A landscape with many valleys, sampled at points; each row gives a point and its height.
A ball rolls from a point to whichever of its 5 nearest points has the largest drop for the distance, and stops where none of them is lower. Distance is the straight distance between rows; heights are no part of it.
K_423: [ 13  17   9  -6  -6  -4 -23  -6  15   5]  (h 6.01)
K_216: [10  7  5  0 -6  1 -5 -2 -8 -1]  (h 4.09)
K_607: [-28 -29 -14   8  20   3  26   7  -9  -3]  (h 3.67)
K_446: [  9  11   8  -4  -2   0 -16  -3   4   4]  (h 4.87)
K_534: [  1  12   8  -3  15  -2 -26  -2  10  12]  (h 1.64)
K_324: [ 36  13   5  -5 -48   3   7  -3  -8 -22]  (h 0.99)
K_229: [-29 -37 -13   6  17   3  32   8  -7  -9]  (h 2.12)
K_58: [ 28  25   9 -11 -30  -8 -20  -9  29  -2]  (h 3.38)
K_18: [ -6   8   3   0  21   2 -19   2   2  14]  (h 1.39)
K_672: [ 23  20   9  -9 -22  -6 -20  -8  20   0]  (h 6.94)
K_695: [ 27   5   5  -1 -41   2  14  -2 -16 -20]  (h 1.66)
K_870: [-27 -13 -12   8  33   6   8   4 -11   9]  (h 4.91)
K_967: [-21 -17 -10   8  18   3  17   4 -13   2]  (h 8.29)
K_349: [ -9 -26  -8   4  -7   0  34   6 -16 -14]  (h 4.24)
K_539: [-14  -4  -4   5  23   5  -1   2 -11   9]  (h 6.29)
K_30: [-13 -26  -8   6  -2   1  32   6 -16 -11]  (h 4.16)
K_199: [ 31  16   7  -6 -37   1  -3  -5   0 -13]  (h 2.26)
K_595: [ 19  19  10  -8 -13  -5 -22  -6  18   2]  (h 7.74)
K_120: [-11   8   1   1  28   3 -22   2   1  16]  (h 0.98)
K_119: [ 16  -6   1   2 -33   1  27   2 -21 -19]  (h 2.13)
K_869: [-36 -47 -18   4  23   6  34  10  -1 -16]  (h 1.93)
K_830: [-23   6  -5   5  45   6 -23   4   1  23]  (h 2.08)
K_289: [-34 -26 -16   9  31   6  21   7  -7   2]  (h 3.23)
K_912: [ -1  -6  -1   3  -4   2  14   2 -17  -4]  (h 3.19)
K_731: [-23 -41 -11   3   4   2  38  10  -7 -18]  (h 3.01)
K_441: [-21   0  -6   5  37   6 -11   4  -6  16]  (h 2.37)
K_221: [ 34   9   4  -2 -51   3  15  -2 -15 -25]  (h 1.00)
K_547: [ 20  13   7  -6 -18   0 -11  -4   2  -4]  (h 5.11)
K_333: [ -6 -17  -5   4  -5   2  25   4 -17  -8]  (h 4.17)
K_510: [ 20  25   9 -10 -19 -11 -24 -10  33   6]  (h 5.92)
K_67: [ 26  28   8 -11 -32 -14 -20 -12  40   2]  (h 1.26)
K_727: [ -1   8   5  -1  13   0 -17   1   0   9]  (h 1.47)
K_254: [ 13  21  10  -9  -7  -8 -26  -7  23   9]  (h 1.10)
K_365: [-18   6  -1   4  39   4 -21   3   1  20]  (h 1.58)
K_346: [  4 -18  -2   4 -22  -1  33   5 -19 -18]  (h 4.49)
K_750: [-10   9   3   0  30   0 -28   1   7  19]  (h 1.32)
K_250: [  6  17  10  -5   6  -4 -27  -4  18  11]  (h 2.27)
K_944: [ 22  32   7 -11 -28 -18 -22 -14  46   8]  (h 0.81)
K_860: [ -8   4  -1   3  21   3 -13   2  -5  12]  (h 2.43)
K_977: [ 12  22  12  -8  -4 -11 -28  -8  32  12]  (h 5.20)
K_719: [-19 -22  -9   7  11   4  24   5 -14  -3]  (h 6.30)
K_800: [ 14  11   7  -3  -8   1 -12  -3   0   0]  (h 5.31)
K_369: [ 25  35   6 -11 -34 -21 -19 -16  52   8]  (h 2.53)
K_724: [-14 -15  -8   6  11   3  16   4 -16   0]  (h 8.22)
K_548: [  1  15   8  -4  13  -4 -31  -2  19  15]  (h 1.76)
K_604: [  3   2   2   2   0   2  -1   0 -10   1]  (h 3.39)
K_431: [-20 -13  -9   6  23   4  11   4 -12   5]  (h 8.44)
K_924: [ -6  12   5  -1  24  -1 -27   0   9  17]  (h 1.37)
K_296: [  3   8   5  -1   5   2 -12  -1  -3   6]  (h 3.04)
K_372: [ 21  -2   3   1 -38   1  25   1 -20 -21]  (h 1.49)
K_667: [  4  -6   0   4 -10   1  16   2 -17  -7]  (h 3.40)
K_825: [-30  -5 -10   7  43   8  -5   4  -8  17]  (h 2.89)
K_283: [-15 -33  -9   4  -1   0  36   7 -13 -15]  (h 3.63)
K_496: [  9  14   8  -5   2  -3 -22  -3  10   8]  (h 3.47)
K_87: [-29 -45 -15   3  13   3  38  11  -2 -16]  (h 2.34)
K_938: [-36 -39 -17   7  24   6  31   9  -4  -9]  (h 0.47)
K_474: [ 14  26  11 -10 -12 -13 -27  -9  35  10]  (h 5.99)
K_270: [-33 -19 -15   9  35   7  14   6  -9   8]  (h 4.26)
K_459: [ 36  21   8  -8 -42  -2 -11  -7  13 -13]  (h 2.67)
K_90: [ 19   7   6  -2 -22   2  -1  -3 -10  -8]  (h 2.56)
K_644: [  3 -15  -2   3 -16   1  28   4 -19 -14]  (h 4.11)
K_246: [  1  -2   0   3   0   3   6   2 -14   0]  (h 1.65)
K_899: [ 30  19  10  -8 -32  -2 -13  -7  11  -9]  (h 3.73)
K_747: [ -7  -4  -2   3   7   3   4   2 -14   3]  (h 5.70)
K_703: [ 24   7   5  -2 -32   3   8  -2 -13 -15]  (h 1.90)
K_990: [-15   0  -3   4  30   5 -10   3  -6  13]  (h 3.00)
K_998: [-13  -7  -4   6  17   4   6   3 -14   5]  (h 8.97)

For each start below, name the point where the ball stops.
K_349 -> K_938
K_724 -> K_938
K_548 -> K_120
K_30 -> K_938
K_899 -> K_324
K_346 -> K_324
K_547 -> K_324
K_727 -> K_120

Write out the way that a ball takes from each point below.
K_58 -> K_67, K_944
K_441 -> K_365, K_120
K_270 -> K_289, K_938
K_967 -> K_607, K_938
K_830 -> K_365, K_120
K_534 -> K_924, K_120
K_333 -> K_912, K_246
